Points on a hilly landscape, in no order, each with its height.
From any point a climber steps to the highest of the 6 points nearest to it. It stops when none of these is higher. Distance is the straight distance between rows; heights are no part of it.
Z_84 h=774: [110 135 162 109 115 119  83  96 130  99 171 171 153  71 135 160 209 109
 156 158 148 143 138 127 127 157 130 134 156  79  83 103  99 128 104 125
 144 136 106 165  97 114 124  66 125 148  76 100 108 122 125 181 166 141
 114 144  81  86 147  88  93]
Z_426 h=408: [152 125 100 151 138 140 141 144 125 174 101 100 111 193 136 110  64 141
  80 116 117 110 114 127 127  92 115 136  85 176 175 122 137 157 128 120
 109 100 148  93 144 153 133 175 140 129 190 156 185 160 135  76 128 140
 145 112 162 133 116 141 171]
Z_470 h=576: [126 154 171 106 109 120 144 134 112  99  92 144 119 112 145 159 160  84
  60 106 159  72 154 131 140 140  86 135  82  98 110 112 104 130  96 130
  68 122 137 168 149 109  84 134 116 154 117 102 115 138 123 168 154 154
  97 152  83 129 145  80 102]
Z_450 h=627: [127 113  84 160 130 148 162 136 145 174 156  69 155 176  98  80  15 169
 165 139  73 199  89 134  96 109 175 141 171 162 149 170 163 142 152 130
 175 119 152  99 145 141 123 155 151  77 166 180 135 107 170  70  78 106
 174  97 203 132 101 189 173]
Z_127 h=613: [157 141 103 168 147 138 145 144 128 186 105 109 110 214 136  92  34 152
  86 122  99 118 128 123 135  88 131 113 101 173 188 118 145 150 140 125
 101 100 153  88 145 156 133 177 127 123 196 150 190 164 141  48 108 136
 165  98 179 137  95 144 173]
Z_152 h=220: [150 127 112 149 130 140 138 144 120 169 100  99 105 184 132 112  59 144
  84 114 123 108 111 121 125  90 112 135  80 182 170 121 133 155 134 119
 108 107 152 101 136 155 138 180 129 138 178 159 171 162 138  85 139 138
 142 111 164 145 127 145 156]
Z_166 h=672: [148 138 127 120 131 119 124 151 106 129 110 129 100 142 137 136 109 123
  99 110 130 107 116 131 135 118 108 130  93 145 157  99 132 104 151 110
 108 116 136 118 134 136 127 144 118 135 143 153 138 158 125 116 136 145
 108 116 124 134 113 146 128]
Z_989 h=663: [106 117 117 158 148 129 112  78 141 122 171 137 154  82 107 130 161 138
 184 137 103 161 146 119 112 124 137 126 166 119 107 169 132 119 127 136
 176 171  99 117 138 111 138 107 142 118 113 142 112  81 124 128  96  98
 130 147 131 108 127 125 129]
Z_114 h=671: [121 144 138 122 129 126 129 135 120  99 117 119 121 120 137 152 127 127
 134 137 138 123 123 119 144 144 141 127 117 135 115 114 116 121 136 133
 137 125 126 112 122 116 147 128 124 139 108 127 114 132 127 136 128 135
 113 142 115 135 128 133 117]
Z_633 h=591: [153 128  93 172 149 141 134 149 113 187 100 110 119 201 109  87  30 159
 115 111 100 127 108 140 126 100 136 113 120 163 171 122 152 141 139 124
 110 111 157  90 121 148 128 169 135 114 181 141 191 140 152  44 106 111
 181 104 182 137 102 151 181]
Z_145 h=762: [109 103 156 101 121 122 101  89 141 119 203 148 164  57 142 157 222 123
 172 175 131 151 147 131 125 151 125 125 192  81  79 107 115 123 121 132
 164 155  89 172 103 106 133  44 115 147  68 120  92  86 116 187 148 146
 101 147  76  85 147 118  85]
Z_398 h=628: [123 152 173  99 112 123 146 150 114  98  91 148 128 115 134 161 178  89
  46 108 164  71 158 133 133 123  84 133  82 101  92 107 107 136  95 136
  66 114 137 173 132 118  81 130 123 154  99 100 121 142 128 169 165 162
  96 160  74 142 159  76 108]
Z_893 h=342: [153 129 107 135 127 127 133 157 141 163  81 108  99 187 126 117  74 132
  63 104 120  96 120 119 134  96 109 134  73 175 186 123 139 151 138 128
  91  88 155 120 148 172 137 174 112 132 175 138 157 173 135 102 147 138
 133 113 157 149 142 153 140]
Z_723 h=187: [159 124 111 125 134 128 126 142 111 151  97 118  95 169 137 124  98 133
  87 105 127 123 118 123 123  99 101 141  85 155 159 130 141 128 141 111
 114 103 145 115 129 153 127 166 126 126 158 150 152 150 122 101 136 129
 128 106 147 146 116 148 145]
Z_257 h=583: [153 131 105 167 157 138 146 144 115 177 109 106 111 188 119  98  56 157
 111 123 107 124 108 143 125  97 121 119 110 171 171 117 140 137 132 114
 113 114 148  96 134 141 134 159 134 118 187 154 178 149 144  55 123 128
 162  95 162 126 106 135 168]
Z_503 h=813: [108 128 176 104 117 120 101 107 131  86 158 177 140  79 139 150 213  87
 133 148 181 143 151 122 143 149 122 138 127  55  78 116 101 118  91 120
 125 145 121 169  93 122 125  84 116 152  77  92 109 130 119 201 173 127
 108 155  72  95 147  75  72]
Z_68 h=679: [101 135 168  74 115 110 141 122 122  77 137 172 137  96 149 137 222  80
  92 136 189 103 167 128 154 119 100 113  91  50  77 116  97 116  92 134
  89 129 117 193 118 126 124  98 100 153  55  79 115 142 107 200 163 137
  90 149  66 112 137  70  65]
Z_443 h=609: [114 118 104 152 143 131 122  85 139 131 165 137 142  98 113 118 144 145
 178 138 101 164 142 124 116 140 151 127 170 127 123 164 138 127 129 135
 177 174 105 107 136 127 127 124 145 111 128 144 121  92 121 126  88  92
 129 137 145 126 120 130 126]
Z_155 h=682: [140 114 112 132 147 133 134 142 115 149 118 100 110 175 111  98  87 171
 155 128 120 141  99 138 115 121 139 120 146 158 152 131 148 138 131 123
 129 129 132 107 134 122 137 145 156 110 171 130 140 125 142  86  99 116
 171 103 162 136 108 141 178]
Z_104 h=622: [152 118 111 141 154 140 133 146  97 150 112 100 111 176 119  95  79 159
 128 122 126 128  99 137 118 108 124 140 122 162 159 123 143 138 129 111
 121 121 138 101 125 131 139 160 148 116 174 145 153 134 142  80 112 123
 166 104 159 124 111 133 172]
Z_97 h=595: [146 143 141 103  99 129 131 151 138 119  72 150  97 138 152 145 118  83
  67  99 149  67 155 141 131 142  95 124  87 145 149 108 116 116 132 121
  62 100 160 146 126 153  98 163 108 150 154 105 139 155 125 146 156 154
 120 130 129 165 142  90 129]
Z_825 h=771: [126 128 103 147 139 126 150 122 142 163 142 103 132 160 115  80  70 168
 166 138  94 165  94 145 115 128 163 135 179 161 159 161 153 119 150 128
 155 132 135 110 139 136 127 139 152  82 154 146 118 124 149  87  81  87
 161 102 171 136 111 166 161]
Z_236 h=804: [156 145 136 120  97 128 134 164 149 129  71 133  96 150 146 143  98 107
  71 113 136  65 130 144 136 133 101 126  85 158 155 113 121 131 126 117
  54  88 161 140 142 158 118 168 109 150 170 119 139 168 135 136 162 159
 131 119 137 163 146  99 135]
Z_421 h=625: [154 117 114 130 153 129 135 142  98 139 112 109 102 167 120 106 104 150
 135 119 129 128 106 135 124 111 127 143 117 158 149 127 143 129 129 113
 131 125 139 104 117 134 136 161 139 126 160 140 149 133 129  93 119 117
 156 110 151 133 107 135 162]
Z_449 h=228: [157 111 111 132 149 138 130 139 104 147 106 113 104 173 129 116  83 142
 108 119 132 127 112 126 120 101 115 140  95 163 158 117 142 127 138 106
 122 113 139 111 119 149 133 167 134 131 168 150 161 147 126  89 126 129
 140 110 152 142 118 152 157]
Z_217 h=789: [114 120 172 104 108 112  90 107 140  92 168 187 145  72 132 151 213  91
 147 148 171 139 153 129 134 150 124 134 134  64  70 109  99 118  98 127
 135 151 113 175  88 119 122  85 119 153  68  90 106 118 113 200 184 126
 116 151  72  89 152  77  76]
Z_218 h=697: [140 142 130 123 138 125 124 136 103 113 113 125 103 131 127 140 119 133
 129 119 136 122 115 122 139 134 133 129 109 140 131 106 127 107 149 119
 123 124 133 107 125 105 144 140 118 136 131 133 118 135 126 121 126 139
 121 128 117 134 116 136 121]
Z_984 h=700: [108 110 109 154 139 126 143 102 146 146 169 120 126 124 123 107  87 164
 177 147  81 184 106 155 128 132 161 128 173 151 137 173 145 122 141 128
 173 139 119 100 145 139 121 128 155  86 158 160 127 113 147 102  84  91
 149 116 162 120 121 143 143]
Z_17 h=156: [107 103 122 146 132 122 101  98 146 114 165 140 154  67 120 152 190 142
 174 150 109 154 140 126 119 130 138 131 163 106  78 140 131 138 123 140
 192 159  98 148 117 107 143  93 134 128  90 128 111  95 115 161 117 121
 107 142 119 110 139 127 126]
Z_603 h=827: [156 128 116 129 143 123 135 145 102 135 112 116  96 160 131 120 101 133
 113 115 130 118 119 126 128 111 109 147  91 148 160 118 133 115 140 105
 117 123 135 113 121 141 137 161 115 131 155 154 141 149 116 108 133 125
 124 112 145 134 114 150 133]
Z_903 h=715: [120 115 112 138 136 132 141 122 131 139 134 108 119 152 120  98 103 161
 174 141 121 156 118 143 113 141 173 140 167 154 145 152 141 135 142 122
 150 143 129 106 136 131 127 136 163 112 159 142 127 118 133 109  92  93
 156 116 159 143 116 143 159]
Z_780 h=769: [ 96 128 184  97 113 128 117 127 132  85 140 160 149  90 155 146 189  84
 117 144 183 118 145 120 151 139 118 122 105  63  84 115  98 127  81 125
 120 130 111 169 103 121 118 102 111 158  72  87 111 136 107 185 168 136
 108 147  72 106 137  72  77]
Z_956 h=701: [106 138 178  78 117 112 142 142 119  80 108 148 131 102 148 148 210  88
  62 122 166  83 165 127 140 120  95 108  83  77  82 120  96 127  90 141
  81 126 132 193 128 115  99 114 107 156  78  79 117 132 104 189 166 153
  90 150  66 133 155  88  80]
Z_923 h=708: [124  97  81 158 141 143 155 127 137 178 150  86 160 178 102  72  26 167
 165 139  78 202  91 139 105 107 184 141 165 164 148 180 156 137 153 132
 179 128 139  96 142 141 127 162 156  74 153 173 133 110 166  68  79 106
 162  97 201 129 113 187 177]
Z_436 h=384: [119 133 131 125 126 115  91 102 144 114 157 160 139  66 122 153 186 117
 160 142 136 147 146 112 127 155 130 123 154  98  89 116 111 138 127 137
 169 143 102 159  99 124 136  82 129 125  77 118 115 111 112 162 149 139
 101 136 101 112 139 124 111]
Z_946 h=232: [113 147 125 129 124 123 103 118 135 106 135 149 128  93 128 154 167 112
 154 132 154 145 140 118 142 158 135 119 137 110 105 124 107 142 125 139
 147 131 112 139 104 125 142 102 123 133  75 110 117 118 119 152 151 136
 107 147 110 123 133 126 113]
Z_641 h=599: [148 123 111 128 148 131 130 146 103 130 112 119 102 153 132 120 114 141
 129 117 141 131 116 131 125 122 122 131 117 148 148 122 140 113 143 119
 126 128 133 108 127 132 136 146 129 128 150 139 137 138 121 105 118 126
 129 117 139 134 111 150 145]
Z_392 h=615: [174 152 101 130 111 145 149 182 126 169  67 111  97 212 116 118  56 129
  46  83 122  79 112 113 136  97 133 135  56 187 192 125 130 154 126 155
  58  75 183 104 158 147 137 200 111 144 194 128 173 183 133  99 144 158
 159 116 155 181 152 153 137]
Z_409 h=747: [100 135 183  93 117 126 133 134 120  82 121 146 152  95 150 138 193  85
  97 127 179 103 150 114 154 129 111 117  89  71  91 127  97 126  78 130
 100 127 119 171 119 114 116 108 119 154  82  86 104 141 106 190 160 144
 105 151  66 118 143  75  80]
Z_506 h=768: [114  99  85 156 136 130 139 114 149 163 162 111 135 146 115  83  59 160
 181 140  75 214 101 146 114 115 169 136 181 155 152 179 156 117 161 128
 183 125 128 100 137 146 120 147 147  66 148 168 117 104 158  78  81  98
 158 106 181 134 110 177 156]
Z_548 h=738: [128 128  98 147 143 124 147 127 129 157 132 101 119 175 101  88  73 174
 161 141  95 148  91 143 116 130 160 118 167 155 165 147 153 132 139 129
 136 124 134 105 138 136 132 134 152  89 165 134 125 122 145  90  93 100
 171  93 171 140 103 158 163]
Z_663 h=527: [168 147 108 128 115 137 144 166 142 163  73 111 103 200 127 124  76 123
  53 102 118  84 124 114 131  93 124 137  69 190 188 119 135 155 135 141
  80  81 171 117 146 170 142 191 104 140 179 130 168 175 134 102 151 149
 143 112 160 167 139 146 149]
Z_188 h=588: [111 145 110 142 148 137 117 112 127 113 136 136 115 121 119 132 143 130
 155 133 141 140 138 120 121 141 142 140 156 136 126 124 129 137 136 136
 152 153 114 105 137 117 144 120 139 124 118 126 117 113 127 136 101 118
 118 131 122 143 115 128 138]
Z_971 h=740: [128 117  93 156 144 131 146 129 144 161 141  93 134 174 105  73  53 161
 160 135  89 175  94 148 109 121 165 131 170 164 159 167 156 135 147 138
 155 128 139 108 145 136 118 147 141  76 158 142 126 117 145  79  88 100
 166  94 192 144 110 179 170]
Z_712 h=698: [116 124 136 117 126 105  91  95 145 111 173 160 150  65 124 149 210 109
 157 148 134 143 136 129 124 153 124 123 166  88  86 114 108 125 119 140
 154 149 105 163 102 109 135  65 122 137  73 109 106 111 123 177 151 145
 104 138  98  96 144 121 108]
Z_719 h=821: [142 127  96 170 133 156 147 151 127 187 131  78 150 203  97  87  13 179
 149 119  77 167  71 128 100 108 170 136 168 164 156 158 167 143 148 149
 154 118 164  94 149 139 128 165 151  95 162 166 146 114 163  61  86 106
 181 109 206 132 112 191 182]
Z_86 h=683: [116 145 164  95 106 125 147 144 114  82 100 153 127 110 147 158 196  84
  58  96 163  78 164 128 136 120  93 119  79  81  82 115 103 132  91 134
  68 121 132 181 126 125  88 130 113 156  86  90 119 137 121 173 174 160
  94 149  68 137 158  79  88]
Z_143 h=328: [136 155 156 105 113 124 141 143 127 119  85 142 105 123 145 150 144  82
  51  99 153  64 159 130 134 147  77 130  88 121 123 100 109 129 109 129
  59 117 147 152 139 128  81 142 116 149 132 101 125 143 132 153 153 159
 106 146  95 150 145  83 111]
Z_890 h=569: [157 129 121 121 142 119 128 141 101 132 108 122  92 149 131 125 114 127
 119 117 131 129 117 124 130 112 119 138 107 149 145 108 137 104 132 112
 115 117 134 111 136 130 139 145 121 129 145 143 130 145 122 119 121 131
 120 121 129 138 113 148 136]
Z_647 h=758: [104 146 178 107 121 134 115 123 129  95 146 160 141  90 145 142 178  94
 131 143 167 128 132 111 157 154 125 122 111  77  97 115  89 129  91 129
 123 132 112 158 106 115 130  89 121 145  86 102 108 131 118 176 163 139
 115 144  76 102 139  83  88]
Z_695 h=722: [143 135 122 115 119 115 135 146 118 141 105 130  99 150 144 137  96 130
  76 109 116  98 121 137 127 115 107 136  85 152 173 112 128 114 141 107
 102 105 146 124 139 141 122 149 108 132 163 140 137 164 134 123 140 141
 111 112 140 141 128 134 127]
Z_965 h=775: [105 134 165 104 115 131  88 103 141  98 157 169 141  73 136 155 195  93
 141 147 174 137 138 128 142 158 127 138 136  81  89 109  93 126  96 135
 134 132 117 157  92 124 131  78 121 150  77 100 104 134 119 181 164 132
 123 150  79  90 142  89  78]
Z_110 h=620: [ 95  87 126 137 142 135 105  83 145 113 181 131 166  64 118 145 181 149
 188 157 113 165 142 123 102 123 129 124 164 105  87 156 142 116 117 140
 195 161  91 133 127  98 157  79 122 127  96 145 101  78 120 147 102 114
 119 145 116  96 136 123 113]
Z_987 h=334: [116 106 130 124 130 113  97  97 152 114 162 157 150  69 123 158 200 120
 169 148 125 145 145 121 123 143 139 125 169 101  85 123 113 129 123 133
 177 156  95 158 111 117 136  85 126 127  65 125 117  98 111 159 136 134
 103 140 111 100 149 127 113]
Z_128 h=664: [142 128  98 156 140 130 144 147 123 171 119 103 120 184  98  81  66 166
 149 121  95 143 100 136 115 125 139 122 155 161 166 141 157 132 138 131
 128 114 149 101 132 135 135 145 144  96 165 130 141 124 148  75 102  94
 177  90 179 125 106 167 175]
Z_482 h=592: [120 130 102 149 148 133 116  97 137 123 148 129 126 124 118 119 135 149
 167 139 125 150 137 121 116 142 153 142 165 130 136 144 133 122 133 136
 161 156 111 103 136 125 130 133 144 119 126 140 123 102 118 127 100 103
 127 143 130 145 124 125 144]
Z_677 h=488: [145 133  84 180 135 138 142 172 119 183 109 102 125 200  95  82  32 171
 132 115  85 147  96 132 117 103 154 113 148 159 157 135 161 144 144 138
 123 110 161  89 126 134 127 159 148  94 178 143 174 126 157  45  95  99
 177  95 188 138 102 162 180]
Z_254 h=677: [133 124 106 130 143 139 131 136 111 125 121 104 109 158 123  98 122 142
 162 127 145 148 122 127 114 134 149 137 142 147 147 130 134 123 143 116
 134 137 132 101 126 126 133 146 151 126 152 124 134 122 129 110 102 112
 150 119 149 150 112 147 157]
Z_978 h=749: [144 143 140 118  98 116 132 155 114 123  99 131 116 134 150 151 102 119
  95 114 134  80 128 134 138 129 108 135  84 138 137  99 130 110 148 102
  88 114 135 130 140 134 111 142 121 147 149 139 136 152 114 132 142 143
 105 129 120 137 135 135 122]
Z_514 h=836: [170 153 108 145 131 143 152 150 127 179  89  86 106 217 129 107  49 146
  53  91 102  92 121 117 137  94 142 136  74 187 194 117 118 175 128 149
  84  85 174  94 172 149 134 185 124 144 205 142 178 184 148  70 120 152
 157 116 167 156 128 153 160]
Z_596 h=725: [138 134 144 115 112 118 134 151 105 114 107 121 116 131 146 145 115 126
 112 121 131 100 116 128 145 130 122 133  92 132 130 111 131 106 147 119
 107 114 130 116 127 120 130 133 121 143 134 137 130 142 119 123 135 137
 112 135 115 132 127 136 114]
Z_219 h=614: [102 100 114 157 133 123 122  79 149 130 166 129 148  94 122 120 124 153
 197 148  85 184 134 140 126 127 148 120 173 134 110 176 157 118 142 134
 178 163 105 107 137 131 122 111 151 105 146 149 122  87 126 105  96  78
 139 147 148 117 125 134 133]
Z_481 h=767: [144 136 137 111 103 124 140 147 124 127  97 132 103 139 149 150  99 118
  80 109 129  78 118 143 138 124 103 131  91 144 157 109 125 122 141 110
  83 100 151 127 136 138 110 148 116 141 158 133 132 164 125 134 144 148
 106 126 124 140 134 121 123]
Z_206 h=586: [176 151 107 123 112 132 141 177 137 153  77 121  95 187 118 124  73 120
  51  90 120  68 116 119 144 110 118 119  78 179 193 121 127 142 122 145
  63  67 182 116 145 154 150 185 106 134 182 118 151 182 133 104 160 164
 139 106 153 171 152 138 142]
Z_47 h=770: [107 112 168 109 104 123  84  98 135 103 194 164 157  63 135 157 225 111
 154 162 136 146 146 132 125 163 123 141 171  73  70 102 110 127 110 128
 147 146 109 171  96 109 115  59 119 147  71  97  98 106 117 193 160 134
 107 148  79  85 156  93  85]
Z_519 h=652: [121 144 122 137 137 137 120 122 117 110 125 126 106 124 121 140 142 133
 146 131 148 133 124 121 127 136 143 144 135 142 132 111 123 125 148 134
 132 136 118 106 135 110 145 129 127 138 115 132 105 130 127 132 107 126
 116 141 126 140 119 123 119]
Z_967 h=729: [106 135 177  93 116 125 142 143 125  85 113 148 145 101 153 146 186  77
  82 117 166  81 153 110 141 127  96 119  75  77  85 123 109 131  91 129
  93 126 123 174 126 111 105 112 107 157  89  89 116 137 109 179 162 150
 100 159  80 124 151  85  83]
Z_455 h=643: [122 140 108 131 151 128 131 121 130 118 123 120 104 138 126 124 140 133
 149 131 138 143 136 120 122 143 148 134 146 139 140 124 135 130 144 129
 148 152 119 102 127 125 146 140 139 128 136 135 118 120 124 122 107 115
 136 132 141 149 115 136 140]
Z_544 h=608: [145 152 153 108 100 122 129 144 124 123  83 140 120 128 153 140 133  91
  74 100 135  71 154 127 131 145  86 125  91 129 135 110 123 117 128 115
  73 112 138 136 127 131  91 153 121 154 141 115 129 147 118 145 157 142
 102 138 110 153 136 111 116]
Z_488 h=790: [154 144 134 119 103 128 136 164 136 137  81 131  93 151 144 137  91 123
  66 109 124  69 123 140 140 120 102 128  84 165 173 106 131 132 136 122
  70  93 156 136 146 147 128 161 109 138 173 125 132 173 136 134 158 146
 125 106 139 156 144 109 131]
Z_590 h=458: [100  78 127 125 132 137 108  93 150 111 184 134 169  52 131 137 203 129
 183 167 117 158 155 130 105 125 135 130 179  90  74 147 127 114 126 134
 188 177  88 162 112 106 155  67 113 123  74 132 103  76 103 164 115 125
 115 151  99 100 139 134 110]
Z_833 h=624: [151 134  92 165 155 133 137 152 120 166 112 105 125 187 100  85  58 164
 139 114 102 141  95 145 113 110 138 116 149 161 153 134 154 136 133 130
 128 118 146  92 126 137 137 154 143 100 170 137 168 129 147  60 105 107
 175  95 180 133  98 151 177]
Z_873 h=755: [135 137 149 113  95 116 142 151 129 123  93 134 109 122 153 149 114 115
  90 107 126  72 134 137 145 136  93 126  90 136 150 104 123 120 136 110
  79 109 142 134 135 147 101 152 117 145 160 131 133 154 122 143 157 138
 108 135 120 146 135 119 117]
Z_222 h=496: [ 99  76 131 128 137 140  98  85 138 110 173 125 177  56 128 137 196 143
 191 169 124 165 143 132 111 123 139 129 175  90  81 153 132 118 123 127
 197 181  96 147 120 102 162  79 123 128  86 139 102  70 112 149 109 111
 124 147 109  98 135 126 111]
Z_473 h=433: [147 130  94 178 131 143 151 158 122 177 118  97 142 195  89  77  34 171
 150 119  82 152  97 135 113 112 162 126 163 156 159 152 166 134 151 143
 141 112 149  99 133 132 122 154 144  88 164 140 149 123 154  61  91 102
 180 100 197 142 111 175 172]
Z_796 h=732: [117 108 142 110 117 117 102  99 143 114 193 153 157  60 131 154 213 126
 170 167 121 153 154 128 115 145 122 118 181  81  81 115 120 114 131 126
 172 162  93 167 107 115 136  60 116 134  68 117 100  89 105 174 136 138
 103 135  92  88 137 128  93]
Z_282 h=828: [125 117  92 144 138 128 148 115 150 159 148 107 140 159 102  81  57 165
 170 137  87 182 100 144 117 132 171 129 176 149 162 178 155 127 158 127
 164 130 135 105 140 143 123 147 154  71 155 157 127 119 153  81  87  96
 172 100 179 138 105 181 168]
Z_367 h=753: [109  95 149 110 118 122  99  90 143 115 198 146 159  53 141 149 221 120
 170 179 128 152 161 130 121 148 124 131 197  80  78 118 121 110 122 130
 174 168  93 176 110 107 141  49 118 142  60 125  91  85 109 177 134 145
 100 144  82  86 150 121  83]
Z_471 h=684: [130 141 163 109 118 112 128 142 114 100 107 131 132 107 139 142 142  96
 116 111 152 102 146 107 160 149 120 108  97 106 121 121 123 111 124 126
 105 118 121 120 116 117 123 120 113 147 114 116 112 136 116 139 150 133
 107 142 103 128 134 123 101]
Z_49 h=538: [130 152 164 101 122 119 142 139 120 102  93 143 126 108 146 155 142  82
  72  93 145  71 152 126 143 136  84 125  92 107 119 110 112 123 116 121
  74 120 128 148 137 119  90 135 116 147 124 108 121 143 124 162 151 153
 109 148  88 134 140  89 107]
Z_725 h=669: [132 143 158 100 106 123 139 137 111 108 105 142 132 119 153 152 134  91
  95 102 145  84 141 110 149 139  95 114  98 105 123 117 114 110 126 117
  90 118 124 132 130 118 102 121 118 150 115 104 123 133 123 145 160 153
 105 146 100 131 130 114 103]
Z_31 h=375: [102 107 117 144 145 134 104  90 148 117 169 137 156  71 118 144 174 138
 169 147 110 147 139 122 112 127 132 141 156 115 100 148 130 129 120 138
 184 170  98 128 131 108 152  91 139 114 106 137 109  90 117 147 101 114
 114 140 121 107 128 127 132]
Z_399 h=578: [113 153 148 114 129 127 103 110 134 103 142 156 137  82 136 148 172  94
 148 130 155 138 127 110 149 154 117 114 135  91 104 116  93 139 114 138
 133 130 111 141 103 128 141  90 127 133  79 107 111 133 119 156 151 134
 113 137  93 109 128 111  94]
Z_423 h=519: [110 147 135 119 119 125 114 131 125 104 122 136 132 108 141 151 156 106
 144 131 158 135 131 110 152 160 142 116 127 114 106 119 115 127 137 142
 140 124 122 122 114 125 137 117 123 148  92 113 120 124 119 141 146 139
 110 141 109 124 136 124 103]
Z_744 h=644: [131 129  90 160 135 135 137 143 124 170 134  89 124 180  99  75  61 168
 156 127  92 158  96 142 104 119 167 126 164 154 163 154 158 128 149 130
 138 122 148 100 138 142 124 148 144  72 158 132 129 119 150  75  88 104
 176  90 184 140 108 168 178]
Z_945 h=806: [ 99  94 122 141 154 137 109  79 144 115 171 124 179  70 104 134 170 147
 186 155  99 168 139 128 110 120 127 114 167 115 100 169 134 110 123 139
 184 169  89 126 134 111 150  84 131 109 110 142 104  82 126 131  93  97
 125 145 117  94 127 116 119]
Z_309 h=24: [102 118 113 147 139 127 104 101 152 115 154 145 147  77 111 154 179 132
 161 142 113 151 138 123 116 141 140 138 161 127  95 141 121 144 125 131
 178 158  98 136 129 115 143 100 136 132  91 125 115  98 121 151 121 115
 106 145 122 121 136 123 129]
Z_231 h=819: [101 138 108 152 132 118 108 100 145 111 147 137 135  88 111 155 165 129
 158 142 129 144 132 119 122 146 151 140 143 125 103 132 121 142 127 131
 177 146  98 123 130 114 143 110 138 129  98 125 116 111 129 151 109 121
 105 145 126 128 134 117 133]
Z_330 h=721: [116 142 182  98 119 126 145 135 116  97 114 134 151 108 147 155 166  87
  94 114 156  90 141 108 162 132  98 110  89  89 109 116 101 125 103 131
  95 122 114 150 136 106 117 115 111 151 109  92 109 137 120 166 143 143
 102 146  79 115 126  83  85]
Z_759 h=509: [110 136 168  55 108 106 155 130 116  66 132 167 119 101 148 159 242  93
  73 116 176  80 167 133 138 117  94 107  98  52  70 106  94 130  87 144
  60 115 130 201 142 112 110  86  97 156  57  76 115 150 113 208 182 164
  84 152  55 129 157  62  62]
Z_931 h=405: [108 149 123 135 130 124 108 115 140 110 138 130 117 102 125 157 156 129
 152 142 146 139 123 118 129 150 149 136 135 132 111 122 118 136 135 135
 160 142 109 120 129 117 150 122 126 133 105 121 120 115 132 151 116 122
 109 149 121 132 124 124 131]
Z_732 h=676: [123 143 157 110 120 126 130 130 124 101 118 136 140  94 139 153 153  95
 130 130 155 123 135 101 164 158 118 107 111 104 114 116 104 125 113 133
 113 124 107 130 111 115 133 101 119 148  95  98 110 139 127 146 152 139
 115 141  94 113 126 112  92]
Z_771 h=709: [133 137 150 110 112 116 138 148 110 110 104 130 121 124 141 147 125 113
 126 120 144 105 121 126 149 139 118 115 101 137 119 110 124 109 138 119
 112 115 121 118 127 129 132 128 125 147 122 128 115 134 121 126 137 139
 113 139 107 138 132 137 115]
Z_435 h=638: [107  84 146 119 125 133 115  83 142 116 202 144 170  45 138 136 216 129
 190 182 135 167 159 145 116 139 121 125 200  71  77 129 123 106 135 126
 184 168  84 167 112 103 159  45 108 125  52 134  97  73 104 170 124 128
 104 151  98  90 135 130  82]
Z_239 h=807: [152 111 114 129 148 131 134 142  99 136 106 107 106 167 127 116 107 153
 140 124 139 131 112 130 116 118 134 137 119 151 150 120 141 126 130 118
 122 132 138 102 125 126 137 159 142 131 155 143 141 129 127  96 113 116
 150 112 147 140 112 149 159]
Z_917 h=707: [138 145 153 104  99 118 141 146 120 112  91 136 120 119 149 153 122  98
  90 103 140  81 144 129 142 136  99 116  99 122 125 112 130 120 139 116
  88 113 134 131 130 128  96 137 123 156 133 122 135 147 114 143 151 143
 101 133 110 137 133 115 110]
Z_795 h=655: [120 120  97 143 141 134 124 100 142 127 139 123 129 121 121 108 128 146
 175 130 114 157 123 125 117 135 156 129 166 136 132 160 135 126 142 131
 165 163 115  94 130 133 126 123 158 111 138 140 129 105 125 122  98  94
 147 129 148 141 123 141 148]
Z_356 h=631: [129 108  79 171 136 161 163 117 138 177 151  68 165 170  93  73   4 177
 169 134  82 205  87 140  94 111 179 137 181 160 159 183 159 144 154 135
 184 114 144  93 152 130 133 168 157  73 174 190 132 110 173  69  70 116
 171  96 204 114  95 182 182]

For each start below, name the point where the climber stops.
Z_143 -> Z_236
Z_771 -> Z_236
Z_987 -> Z_503
Z_49 -> Z_236
Z_519 -> Z_236
Z_725 -> Z_503
